Each row is a point on a landscape with many valleys, with its height.
A ball rolls from a point to whichever of its 3 nearest points has the largest drop for the distance, and stops where none of them is lower. Distance is the straight distance between rows; heights are no part of it.
J557 h=645: [-26  -7  45   7   3 -10  29  -1  12  -6   1  -5  -4  -3   3 -24 -12  -1
 -33   5  -1  -5]
J575 h=319: [ -8  37 -27 -41 -30  38 -29  28  14  -4  -4  10  -7 -20 -23  30   0 -27
  44 -19  14  45]
J798 h=649: [ 20 -50  -7  23  20 -37  28 -18 -24   1 -31  12  41  -2  32 -11 -15  44
 -18   8 -37 -34]
J55 h=532: [ -7  70  -8   3 -40  26 -37 -25  19 -16  16  -8 -17  -6 -32  17  14 -33
  43  25  19  46]
J542 h=724: [ 18 -36   6  47  30 -34  39 -30 -18  -3 -26  14  23 -11  29  -9 -17  32
 -30  14 -29 -36]
J193 h=597: [-11   3   5 -10   5   3   2  -1  39  -9  24   1   8  -9  -4 -11   0  19
 -19  21  -6  -2]
J765 h=592: [  5  11 -12 -16 -12  23 -18 -15  32  -9 -17 -23 -13  -6  -2  19  10 -16
  -3   9   1  46]
J344 h=499: [ -7   6   0 -17  -3   5   1   1  32  -3  23  -2   5 -15 -10 -15  -4  12
  -2   6  -8  -8]
J559 h=583: [ 18 -48 -12  -3  14 -15   7  16 -47  -3 -39   6  27   5  37 -24 -11   4
 -10 -27 -21 -19]
J807 h=591: [ 20   9   2 -30 -17  18  -4  18   2   8  22   2 -24 -11 -10  -6 -16 -21
   0  -8  23   5]
J276 h=337: [ 17  -8  -9  41  19 -20  12   0 -28  -4 -12   8  15  28  24 -11   2  18
  -8 -19  -9 -10]
J899 h=528: [ 18 -41 -12  14   8 -22  20  -1 -41  -1 -37   0  33   0  42 -17 -11  17
  -9 -12 -23 -30]
J664 h=611: [-20  -6  44   2  10  -4  16   8   4  -3   7   0  -2   0  -3  -9 -11   7
 -20  12   4  -8]
J651 h=308: [ 27  -6   7 -25 -11   9 -17  17 -24  31  23  14 -29  11 -25   5  -3 -10
  34 -20  30  -4]
J300 h=590: [ -1  -8   6  47  33 -26  21 -19 -14  -8 -14  -6   2  17  20  -8   8   8
 -18 -14 -22 -30]
J533 h=311: [ -9  26 -30 -31 -21  21 -30  18  22   7  10   5 -10 -11 -13  35   4 -13
  23  -3  -1  52]
J743 h=409: [-14 -10  33  15  20 -13  15   5 -20   6  -7  13 -10   5 -15   7  -5   2
  -2   2   4 -15]
J447 h=510: [-18   0  27  -4   5   0   8   4  23 -17  17  -4   8  -3   0 -17  -4  11
 -33  25   0  -1]
J507 h=464: [ 12 -13  -8  42  27 -22  18 -20 -33 -12 -20  -9  13  12  27  -7   2  11
 -16  -8 -18 -35]
J380 h=444: [ -9   1  29  -7   9   3 -14   5  -5 -10  17  -6 -13   1 -11  -3  -4  12
  13   1  -1 -25]
J983 h=172: [ 14   2  -8 -32 -26  15 -33  36 -48  30  24   6 -19  11 -19  16   5 -28
  56 -16  41  -8]
J146 h=438: [ 16  10 -14 -26 -15  25  -2  10  21  -1   5   2 -17 -18  -7 -10  -4 -27
 -10  -2  14  14]
J360 h=680: [  7 -64  -9   2  28 -42  17  -3 -28   1 -28  14  40   5  29 -18 -12  43
 -17   2 -42 -33]
J921 h=204: [-16   1  22   6   7   1  18  -8  35 -21   0  -8  14   3   8 -23   2   6
 -49  26   3   7]
J294 h=477: [ 10   1  13 -21  -4   6  -9   4  -1   4  23  -6 -17   5 -19 -18  -5   8
  23 -25   8 -16]
J415 h=541: [ 15 -27 -12  31  16 -25  28 -18 -40 -10 -28  -5  32   2  38  -8  -8  13
 -13  -3 -22 -38]
J563 h=511: [-12  57  -4  -2 -49  20 -27 -17  10  -9   2 -10 -10 -15 -26  29   2 -26
  47  23  21  51]
J218 h=607: [-18  -3  37  -1   7  -4   2   4   3 -12  17  -5  -3  -4  -4 -13 -11  12
 -21  15   0  -9]
J569 h=371: [-12  -7  34   4  10  -4   4   4 -18  -1   1   5 -11   5 -14   5  -6   6
   7   6   8 -23]
J260 h=206: [ 19  -4  -9  14   5  20 -14  18 -37  -4  -9  23   1  20   2  -1   7  -7
  42 -16  17 -29]
J470 h=520: [ 18 -35 -14  18   5 -14   8   4 -47  -6 -33  -2  27  13  44 -23  -7   8
 -15 -15 -12 -19]
J906 h=629: [ 13 -30  -4  38  21 -31  31 -27 -30  -7 -23   5  33  -9  33  -4 -10  20
 -22   9 -28 -39]
J745 h=620: [-37 -11  11  13   2 -29  47 -35  50   3  -3 -23  31 -13  16 -21  -2   7
 -54  32 -20 -21]
J710 h=381: [ 17  -9 -12  45  20 -23  14 -11 -29 -11 -15  -2  14  20  29 -16   2  13
 -11 -14 -13 -24]
J667 h=275: [ -2  -2  13  10  16   7 -10   5 -27  -5  -3  12  -5  12 -10  11   8  -3
  27  -2  12 -29]
J288 h=492: [ 10   7 -14 -24 -11  23   3   3  29  -3  10   0  -7 -19  -7 -14  -2 -20
  -6  -1   5   3]
J484 h=651: [-11   0  -2  -6  11   1   7  -9  53 -11   0  -5  20  -8  -6   2   4  16
 -30  31  -6  17]
J81 h=199: [  5  -4  -1  37  22 -21  15  -1 -22   8 -10  26   6  22   4   2   3  14
  -3 -18  -1 -11]
J686 h=573: [  2  24 -10  -3 -17  13 -15 -26  34  -6 -17 -27 -15  -2  -4  21   9  -7
   0   5  -3  58]
J593 h=531: [-33 -30  35  42  39 -30  26 -25   9  -5  -7 -18  -8   2  17  -6  11  24
 -39  11 -36 -35]
J209 h=271: [ 29  -4   9 -17 -11   6 -17  10 -18  22  12   8 -27  19 -22  -5   3  -1
  35 -26  25  -3]
J168 h=272: [ 30  -2 -14  14   2  30 -26  23 -38  -1  -7  25  -6  29   7  -6  14  -9
  44 -21  18 -16]
J402 h=602: [-10   9  -6 -10  -1   7  10 -33  46  -6 -21 -11  16 -28 -13  28   4   0
  -7  31 -10  23]
J350 h=521: [-31 -13  29  29  22 -29  29 -22  13   8  -9 -11  -8   5   9 -13   5  15
 -21 -14 -30 -25]
J592 h=456: [-11   1   6  -5   4   0   7   0  39 -14  22  -1  15  -5   0 -13   0  12
 -34  28  -1   6]
J7 h=392: [ 24 -11  -5 -19 -14  14 -28  27 -35  40  16  25 -26  20 -20  15   6 -16
  55 -20  29   0]
J366 h=314: [  8  -7  -6  30  12 -12  10  11 -31  12  -7  31   9  15  -2   7   3  10
  12  -6   7 -18]
J62 h=588: [ 14 -29  -7  36  20 -27  28 -23 -34  -9 -23  -2  27  -6  31  -7  -5  18
 -18   8 -25 -41]
J83 h=608: [  1   5 -15 -20  -4  28  -1 -13  40 -10 -20 -12   7 -25  -5   6   8 -15
  -8  13  -4  19]
J936 h=623: [-29  -5  12  15  12 -25  43 -32  49 -10 -18 -28  34 -13   8 -16   1  -5
 -61  32  -7 -12]
J115 h=648: [ -2  21 -25 -16 -14  19 -27  10  27   2   0  -9 -16  -2  -5  25  11 -13
   1  -1  -1  61]
J496 h=669: [  2  19 -24 -22  -7  21 -22  10  23  -4   3  -9 -18  -3   0  24  10 -15
  -5   4   2  55]
J605 h=372: [ 17  10  -7 -26 -16  23   1   5  17   1  15   5 -18 -16  -6 -18 -10 -18
  -4  -4  16   3]
J878 h=478: [ 20 -32 -14  11   6 -14   2  18 -54  -7 -26   9  22  22  38 -20  -9  15
 -11 -21 -12  -5]
J371 h=537: [-38 -14  34  19  14 -27  35 -22  29   9  -1 -17   0  -3  13 -25  -1  15
 -28  -5 -31 -25]
J842 h=549: [-40 -21  32  25  20 -33  31 -30  24   7   6 -24   5  -1  19 -19   5  21
 -34   6 -38 -31]
J116 h=580: [-23   0  19   7   4 -10  32 -12  34 -14  -7 -13  17  -1  11 -32  -3  -4
 -52  19   2  -2]
J810 h=486: [ 17  10 -13 -32 -17  25  -6  22   7  -3  22   1 -23 -18  -6  -3  -7 -27
 -12   1  21  18]
J449 h=596: [  2  17 -14 -14 -10  22 -22  -9  31  -3 -10 -19  -9  -1   2  22   8 -11
  -2   5  -2  56]
J278 h=516: [-12  61  -2   5 -44  19 -31 -21  13 -13  11  -7 -13 -17 -30  25   5 -33
  41  28  20  50]
J800 h=578: [  3  15 -10 -14  -9  22 -13 -27  30  -9 -24 -32  -4  -9   0  20   6 -12
  -1  13  -3  46]
J939 h=751: [  5 -73 -11  -5  43 -36   4  16 -23  -7 -26  18  32  20  27 -30  -7  38
 -31   3 -43 -41]
J539 h=238: [  1  -4   3  23  12   4  -3  11 -33   5 -11  22   8  10  -9   5   4  -2
  27  -2  13 -33]
J718 h=263: [ 24  -8   7 -11   2  15 -24  10 -18  16  11  10 -25  28 -19  -4   6   4
  36 -25  17 -11]
J238 h=542: [  0  67  -7  -2 -48  36 -44 -18  23 -17  10  -8 -20  -1 -32  10  10 -31
  49  15  24  52]
J708 h=613: [ -8   3   0  -6   5   0  13 -31  52  -4 -20  -6  20 -19 -17  25   7  10
 -19  37 -10  27]
J857 h=617: [-28  -2  14  14   6 -15  38 -24  44 -12 -16 -27  29  -9  11 -23   4  -6
 -56  23  -3 -11]
J226 h=214: [ 23  -5  11 -18  -2   9 -20   5  -9  14  15   4 -22  19 -19 -12   3   3
  32 -29  18 -11]
J784 h=660: [-22 -12  35  18  19 -26  28  -4   4  12 -13   7  -9   7  -7  -9  -3   4
 -16 -17 -10 -18]
J540 h=535: [ -4  47  -6   8 -45   0 -14 -28  23  10   5  -2 -15 -14 -18  30  -6 -16
  24  21  13  63]
J922 h=726: [ 17 -65   0  11  35 -42  17  -9 -23  -4 -28  14  43  10  31 -24 -10  51
 -33   3 -40 -28]
J838 h=539: [-32  -9  39  13   9 -23  36 -15  17   5  -6 -10  -5   1   1 -23  -4   4
 -25 -10 -14 -14]
J506 h=167: [ 14   9  -1 -39 -23  15 -26  28 -37  21  35  -2 -25  -4 -19  11  -4 -23
  32  -4  36  -1]
J817 h=650: [-40 -18  21  23   7 -40  41 -36  50   8   6 -26  17  -4  17 -18  -2  25
 -61  31 -31 -21]
J301 h=593: [ -3   7  -9 -14  -5  20   2 -21  38  -8 -24 -17   7 -22  -5  20   8 -14
  -3  24  -7  21]
J79 h=698: [ 11   8 -19 -23  -6  33 -14   7  24  -4  -4  -9 -16 -11   3   7   7 -25
 -12   6   7  41]
J461 h=638: [-38 -18  19  24  13 -42  43 -43  57   8   1 -27  30  -3  15 -16   1  22
 -65  38 -26 -17]
J373 h=158: [ 19   7  -4 -40 -25  16 -32  27 -46  25  29  -6 -24   1 -20  12   0 -24
  43 -10  42  -3]
J885 h=604: [ 17   1  13 -25 -12   7  -6   1   0  14  20   6 -24   3 -21 -16  -8   0
  21 -22  16  -7]
J931 h=621: [-31  -4  32  12   4 -15  42 -17  34  -4  -5 -19  13  -5   8 -36  -6   3
 -45  11  -7 -13]
J757 h=552: [-40 -11  31  14   5 -27  40 -20  29   4  -4 -16   6  -4   9 -28  -2  10
 -33  -2 -19 -19]
J375 h=639: [ -8   4  -9 -11  12   5  11 -16  53  -7  -5  -1  21 -16 -12  11   9  13
 -22  32  -9  17]
J701 h=344: [ -7  32 -36 -37 -20  26 -30  26  19   5  14   7 -11 -18 -16  33   4 -19
  26  -9   8  40]
J35 h=250: [ 15   3 -12 -31 -24  24 -39  39 -49  30  20   5 -22  11 -17  16  13 -34
  63 -19  38  -9]
J875 h=540: [  1  33  -3  -1 -31   8 -17 -27  31   2  -8 -17 -13  -3  -8  26  -2  -2
  10   9  -1  67]
J854 h=780: [  6 -70  -6  -1  52 -38   6  20 -27 -19 -29  24  26  22  29 -35  -8  38
 -42   8 -36 -49]
J245 h=526: [-37 -11  33  19  16 -28  33 -18  22  10  -6 -12  -5   3   9 -18   1  10
 -28 -12 -28 -22]
J844 h=162: [-18   7  10  13  16 -13  25 -26  52 -25 -20 -27  29  -4   4 -15   6  -2
 -62  28  -3  12]
J162 h=668: [  1  18 -26 -26  -9  22 -28  14  23  -1  13  -3 -16  -5  -5  28   4 -15
  -1  -1   2  55]
J254 h=587: [ 13  40 -28 -45 -24  18 -38  36 -21   2  44  -6 -21  -4 -22   3   1 -20
  37 -26  35   8]
J497 h=691: [ 14 -31   5  48  31 -33  40 -31 -21   1 -22  11  17 -11  30  -1 -10  21
 -31  13 -30 -41]
J543 h=582: [ 11  41 -32 -45 -21  20 -35  34 -14   1  47  -6 -17  -7 -23   5   1 -20
  25 -21  27  10]
J723 h=339: [  7 -10  -8  26   9  -7   8  12 -36   9  -8  35  17  16   1   8   0   7
  20  -4   6 -22]
J5 h=575: [  1  25  -6  -3 -19  10 -16 -34  34 -10 -16 -32 -13  -6  -3  23   8  -8
   0   8  -3  53]
J74 h=640: [  7   4 -17 -23  -9  30   4  -3  33  -5  -4  -7  -2 -18  -2  -5   4 -24
  -9   6   4  15]
J494 h=173: [ 18  25 -14 -50 -27  19 -42  37 -43  10  39 -12 -20   7 -21   1   9 -24
  45 -23  40   0]
J523 h=523: [-32 -14  31  26  25 -29  25 -23  18   7  -4 -16  -4   1  13 -12   5  21
 -27  -9 -36 -30]
J89 h=408: [ 27   2   8 -36 -23  10 -11  17 -19  22  31   6 -29  -3 -23  -1 -10 -21
  16  -9  32   3]
J972 h=157: [ 18  -4 -18  14  -1  15  -8  19 -44   2 -15  32  16  14   6  -2   2  -4
  42 -12  10 -28]
J883 h=345: [ -9  -6  31   2  16   3  -7   6 -22  -2   1   4  -8   5 -12   8  -2   0
  12   6  12 -27]
J40 h=384: [-10  44 -14 -19 -45  27 -29   1  11   0  -8  -3  -2 -20 -19  38   1 -23
  45   5  15  54]
J976 h=406: [-16  -6  37   0  10   1  -4   7 -11 -12  14  -6 -10   0 -10  -2  -3  10
  -3   9   3 -21]
J966 h=505: [-18 -11  17  33  29 -32  25 -14   4   5 -12  -5 -11  13   5 -10   4   8
 -13 -24 -23 -23]
J894 h=485: [-13  51  -6   3 -49  17 -21 -16  14  -2   2  -8  -9 -20 -20  36  -2 -29
  37  25  21  55]
J929 h=601: [-13   2  -5  -7   7   5   6  -7  50  -6  13   3  17 -10  -6  -4   2  16
 -27  31  -8  10]
J313 h=139: [ 16  -2   0 -33 -24  14 -30  32 -43  33  25  10 -25   5 -23  14   1 -23
  47  -9  37  -4]
J617 h=286: [-11  42 -21 -37 -39  39 -27  18  14  -2  -9   7  -6 -22 -22  33  -2 -29
  50 -13  12  47]
J39 h=293: [ 29  -8   1  -9  -1  16 -28  13 -25  21  10  15 -27  33 -15   0   9  -2
  39 -27  19  -6]
J455 h=658: [-10   3  -5  -4  12  -3  11 -15  53  -9  -4  -1  23  -5  -6   7   6  17
 -33  32  -9  29]
J10 h=564: [  6 -16  -3  46  31 -23  29 -23 -24 -10 -17  -8  13   3  28  -2   4  11
 -22   0 -24 -43]
J389 h=614: [ 10 -61 -15  -6  24 -34  13   6 -30  -1 -33  10  36   3  29 -23 -10  27
 -11 -16 -45 -37]
J629 h=359: [ 15 -21 -18  17   3 -14  -4  24 -50  -5  -6  20  26  24  33 -10  -7  26
   0 -23 -11   2]
J839 h=610: [-37  -6  18  14   1 -27  47 -30  46   1  -6 -27  26 -11  12 -25  -2   2
 -51  20 -17 -19]
J678 h=419: [ 20 -31 -13  14   6  -9  -2  29 -54  -7 -13  12  22  24  35 -12 -11  23
  -7 -21 -13  -1]
J556 h=442: [ 23 -11  -6 -22 -18  15 -32  32 -42  42  18  19 -25  16 -16  15   8 -24
  58 -19  33  -6]
J634 h=280: [ 14  -4  14 -10   4   7 -23   4 -12   0  10  -1 -19  20 -17  -7   9   6
  34 -18  14 -16]
J720 h=148: [-12   2   8   5  15   0  12 -12  53 -19  -1  -6  18   1  -1 -10   5  11
 -47  32  -2  19]
J167 h=432: [-10  45 -13 -23 -49  35 -31   3   8  -8 -10  -7  -6 -19 -17  30  -5 -30
  49  -1  14  56]
J758 h=515: [ -2   5  13 -15   1   2  -9   2   4  -5  25  -6 -11  -1 -16 -12  -2  12
  13  -8   1 -21]
J586 h=307: [  0 -10   8  33  23 -16  15   6 -28  10 -12  30   2  15  -7  10  -2   7
   2  -2   6 -16]
J485 h=465: [ 20 -19 -16  27  12 -10  11   4 -45 -10 -19   3  22  24  37 -18  -2  18
 -12 -20 -11  -7]
J71 h=211: [ 10  -2  -5  18  10  11  -6  16 -33  -1  -9  23  10  13  -2   9   6  -7
  33  -2  14 -34]
J86 h=340: [ 29  -5  -3   6   5  20 -27  16 -29   8   3  16 -18  33  -5  -6  13  -6
  43 -29  18 -12]
J616 h=313: [-12  32 -18 -19 -36  22 -20   6  16   6  -3   0  -4 -19 -15  41  -1 -14
  35   4   6  58]
J20 h=508: [ -7   5  17 -17   1   1  -9   5  11  -3  24  -5  -6  -6 -12 -16  -2  11
   8  -6  -2 -19]
J611 h=527: [-25 -17  20  45  41 -29  26 -26  -1  -5  -6 -19  -7   6  16   1  12  13
 -27  -1 -35 -38]
J668 h=574: [  4   7 -16 -25  -4  21   6  -5  39  -2   1   0   3 -24  -6  -7   4 -15
  -4   6  -3   5]
J57 h=605: [-29  -2  23  11  -2 -10  38 -19  36 -10  -8 -25  22  -8  13 -27   1  -2
 -47  21  -3 -10]
J306 h=490: [ 22  12   2 -33 -23  12 -13  24 -14  12  33   7 -32 -10 -14   0 -15 -23
   6  -6  31   5]
J206 h=318: [ 20  -9 -17  36  15 -20  11   7 -34   2  -9  18  15  31  21 -11  -2  19
  -8 -16  -7  -6]
J641 h=543: [ 19  18 -14 -33 -17  23 -22  31  -4  -4  31   2 -25 -11  -4   8  -4 -25
  -4   0  22  18]
J693 h=383: [-11  35 -37 -38 -25  31 -27  24  15   6   0  10 -10 -20 -24  30   4 -26
  38 -17  10  45]
J913 h=530: [-23  -6  31   8   2  -2  30  -2  27 -14  -3 -12   9  -2   7 -28  -7  -3
 -45  20  -2  -4]
J925 h=262: [-14  30 -26 -29 -35  25 -22  12  17   8  -1   5  -4 -21 -14  39   1 -21
  35  -4   6  55]
J474 h=584: [-24  -5  36   0   7  -2   9   1   9 -11  11  -3  -2  -4   3 -18 -11  11
 -30  19   4  -5]
J802 h=652: [ 14 -30   0  45  30 -31  39 -27 -28  -5 -23   6  24  -8  31  -4 -10  20
 -19  15 -28 -41]
J961 h=281: [ 14  -7 -15  33  13 -17   9  10 -34   4  -8  30  15  26  13  -3  -1  18
  -1 -15  -2  -6]
J47 h=244: [ 14  10  -5 -27 -12  15   4   3  22   3  17   2 -13 -14 -15 -19 -10 -10
   0 -11   7  -5]
J178 h=343: [  8   1  15 -12   4   6 -22   5  -9  -2  15  -4 -20   8 -15  -9   3   4
  24 -18  12 -19]
J823 h=559: [ 16 -51 -16   0  13 -28  19  -3 -36   2 -35   1  38  -3  35 -17 -12  24
 -10 -11 -31 -36]
J748 h=536: [  5  33  -8   2 -31   1 -14 -25  30  10  -6 -15 -16  -3 -12  31   1  -4
  11  11  -1  70]
J568 h=95: [ 13  -8 -22  21   1   7   5  23 -42   5 -11  36  21  11   6   1  -4   7
  36 -14   6 -26]
J811 h=606: [ 13 -46  -9  18  15 -34  25 -17 -35   3 -32   6  40  -6  33 -13 -15  29
 -13   1 -28 -37]
J482 h=572: [ 15  29 -19 -41 -20  16 -32  31 -21   0  48  -8 -23  -8 -13  10  -2 -21
  17  -9  33   5]
J96 h=554: [ 18  13  -9 -39 -24  16 -22  33 -29   7  43   0 -27 -11 -13   5  -9 -22
  14  -7  34   8]
J621 h=430: [ 19  -6 -16 -23 -20  21 -38  45 -50  39  20  24 -19  15 -17  18  13 -32
  67 -21  34 -12]
J541 h=482: [ 20 -22 -14  31  13 -15  11  -4 -40 -10 -26  -1  22  18  39 -20  -6  14
 -15 -18 -14 -18]
J138 h=410: [ 34 -10 -15   8   1  25 -35  28 -34  12   9  33 -23  40  -2   0  10  -8
  44 -24  18  -5]
J112 h=561: [  1  19 -15  -8 -18  13 -21 -17  33   0 -10 -22 -12  -4  -3  25   7  -6
   2   4   2  65]
J638 h=388: [-19   1  27   1   6   2  16   4  26 -14   7  -3  10  -3   5 -22  -8   7
 -42  23   2   6]
J550 h=247: [-14   3   9   6   7  -3   8  -3  40 -17   9  -4  13  -1   1 -18   5  10
 -44  29   0  12]
J187 h=245: [ 14 -13 -19  20   0 -14   3  24 -43   5  -3  34  23  17  18  -4  -7  22
  14 -12  -9  -8]
J446 h=538: [ -2 -25  18  55  41 -27  36 -28 -12 -10 -20   3   2 -12  28   5   2  17
 -34  19 -29 -40]
J744 h=622: [-23  -8  44   6   6  -8  17   3   1  -6   1  -1  -3   1  -2 -14  -9   4
 -23   8   1  -7]
J789 h=529: [-29 -24  27  41  38 -25  28 -27   3  -4  -7 -17 -10  -3  21   2  10  21
 -33   9 -35 -37]
J45 h=643: [  3  29 -35 -39 -13  23 -33  36   8  -3  31   4 -18 -15 -14  21   2 -20
  15 -14  13  28]
J737 h=212: [-12  34 -26 -35 -35  30 -25  15  16   0  -6   2  -5 -18 -19  37  -1 -25
  43  -8   8  51]
J828 h=716: [ 10  13 -23 -30 -10  29 -17  21  15  -8  12  -3 -21  -9  -2   7   4 -27
 -11   3  11  37]
J891 h=270: [ -2  -7  10  24  17  -3   6   7 -29   2 -11  24   4  11  -9  12   0   4
  14   2  10 -25]
J450 h=509: [ -3  39  -5  -3 -40   3 -13 -24  23  11   0  -6 -11  -7 -18  34  -1  -7
  23  17   9  65]
J565 h=566: [-44 -27  35  27  26 -36  26 -29  28   2   6 -27   0   1  23 -14   2  30
 -48  19 -40 -27]
J215 h=426: [ -7  39 -38 -45 -26  31 -31  29  16   1   9  11 -10 -21 -23  27   2 -26
  34 -29  14  37]
J72 h=427: [-12  39 -10  -7 -46  13 -20 -12  18   6  -3  -3  -6 -21 -20  39  -5 -23
  35  23   9  60]
J562 h=348: [ 27  -1  10 -29 -18  10 -13  15 -19  24  26   9 -28   6 -22   1 -11 -10
  25 -16  27  -1]
J896 h=560: [  0 -17   5  51  36 -26  26 -25 -19 -12 -17  -5   6  -4  24   2   5  16
 -27  11 -26 -43]
J793 h=445: [ -4  -6  18  35  30 -30  23  -8  -6   7 -15   7 -11  15   2  -6   3  11
 -15 -24 -13 -17]
J271 h=666: [ -9   4 -10 -14   1   7   5  -5  46  -6  15   1  16 -13  -8  -3   0   9
 -17  27 -11   4]
J127 h=637: [-22 -10  44  10  10 -13  23  -2  -4   4  -3   6 -10  -1  -6  -8  -8   6
 -18  -1   2  -8]
J589 h=183: [ 13 -14 -23  17  -2  -4  -1  27 -44   5  -5  37  29  12  17   1  -8  21
  23 -16  -7 -16]
J560 h=503: [ 17 -34 -10  17   6 -17  14   2 -47  -7 -30  -3  24   9  39 -19  -9  15
 -10 -15 -18 -20]
J77 h=544: [ -8   7  16 -13   2   4 -11   3  16  -9  31  -6  -7  -6  -9 -16  -4  14
   5   6  -4 -17]
J128 h=349: [ 28 -12  -1 -18 -13   9 -27  25 -26  36  17  22 -23  20 -24  10   4 -13
  46 -24  24   0]
J640 h=533: [ -5  56  -4  -5 -53  33 -36 -10  13 -14  -1  -8 -11 -10 -21  20   2 -31
  51  13  22  53]
J785 h=577: [-37 -10  26  10   2 -28  43 -24  37   3  -4 -18  13  -6  12 -25  -2   5
 -39   7 -19 -23]
J414 h=418: [ 22 -17 -17  25   5 -15   3  15 -46  -4 -12  15  21  26  32 -10  -7  24
  -5 -17  -7  -3]
J997 h=586: [  2   9  -9 -16  -7  25  -5 -25  33 -11 -23 -23   2 -18  -1  17  11 -20
  -3  14  -1  32]
J886 h=609: [  7  36 -32 -42 -16  23 -35  36  -2  -4  43   0 -20  -9 -17  18   5 -19
  17 -12  21  14]
J499 h=61: [-16   4  13   9  11  -3  15  -8  46 -22  -2 -12  15   1   3 -17   5  12
 -53  27   0  14]
J509 h=626: [ -5   4 -15 -17   1  12  10 -14  49  -2  -7  -5  17 -22 -12  12   6  -2
 -11  30  -8   9]
J343 h=594: [ -3  16  -3  -7  -8  17  -2 -44  36 -16 -25 -35   2 -24  -2  26   3  -6
   0  23  -8  30]
J323 h=644: [  4  41 -45 -43 -16  23 -31  35   2  -2  34   6 -17 -13 -22  13   1 -22
  27 -25  20  20]
J570 h=362: [ -1  -7  11  38  26 -24  22  -6  -8  10 -11  15  -6  19  -3  -7   3  10
  -9 -21 -11 -16]
J334 h=585: [ 13  23 -23 -34 -15  21 -31  30 -10  -3  37   0 -26 -13  -8  12  -4 -24
   2  -4  25  16]
J730 h=284: [ -2  -8  11  36  22 -23  21  -3 -15   7 -11  22  -3  21  -3   2   1  12
 -10 -19  -6 -13]
J965 h=273: [  1 -10  11  30  18 -18  16   2 -19  10 -10  23  -4  16  -8   7   6   8
   1  -8   3 -15]
J426 h=171: [ 13  27 -14 -45 -28  18 -37  31 -42   9  43 -10 -22   2 -17   9   1 -23
  37 -16  40   0]
J953 h=297: [  5  -2   8  11  14  15 -15   2 -29  -6  -7   7  -8  15 -14   2   7  -4
  34 -10  14 -30]
J304 h=312: [  1  -2  16   0  13   8 -21   0 -24  -4   3   2 -11  11 -15  -1   9   0
  30 -10  12 -26]
J683 h=165: [ 13  14  -7 -42 -26  19 -37  36 -43  16  36  -7 -21   5 -21   9   2 -24
  43 -14  42  -3]
J837 h=715: [ -3  25 -14 -15 -29  12 -21  -4  24   7   2  -5 -13  -8  -7  35   1  -4
  12   6  -1  67]
J978 h=365: [ 20   8   0 -27 -17  19  -1   7  18   4  18   2 -16 -15 -14 -19 -12 -13
   2 -17  12  -4]
J655 h=129: [-16   7   9   9  16  -4  17 -14  54 -22  -8 -17  22   3  -1 -13   9  11
 -53  28  -3  22]
J320 h=411: [  1   5  -1 -23  -6   6   1   3  29  -1  25   3  -4 -17 -11 -25  -7   2
   0  -4  -1 -11]
J962 h=683: [ 18 -46  -2  32  23 -39  35 -23 -24   1 -25  13  36  -5  32  -7 -15  41
 -25   9 -33 -34]
J431 h=675: [ -2  24 -30 -31  -8  28 -32  24  18   2  24   2 -16  -9  -5  30   8 -19
   2   0   6  44]
J601 h=518: [-20 -12  16  39  34 -32  22 -19   2   0  -7 -11  -9   9  14  -7   9  12
 -19 -23 -30 -30]
J850 h=310: [ -4  -5  20   0  14   6 -12   3 -23  -4   2  -1 -13   8 -16   4   7   2
  21  -3  10 -31]
J974 h=534: [-18 -28  27  49  44 -26  32 -31  -6  -7 -15  -4  -7  -6  25   0   4  14
 -37  21 -36 -38]
J101 h=595: [ -7   7  -9 -20  -3   8   3   0  45  -4  16   3  10 -18  -8 -11   2   5
  -8  16  -9  -4]
J240 h=504: [ 19 -18 -11  37  17 -20  18 -11 -36 -11 -27  -8  26  10  38 -16  -6  14
 -14 -11 -15 -30]
J684 h=323: [ 17  -2   1   5  11  18 -24   9 -29  -4  -3   9 -13  27  -8   0  15  -6
  39 -21  18 -20]

For each start below, name the point where the ball stops.
J723 => J568
J323 => J313
J334 => J47
J886 => J313
J306 => J226
J138 => J568
J828 => J47
J380 => J667
J896 => J81
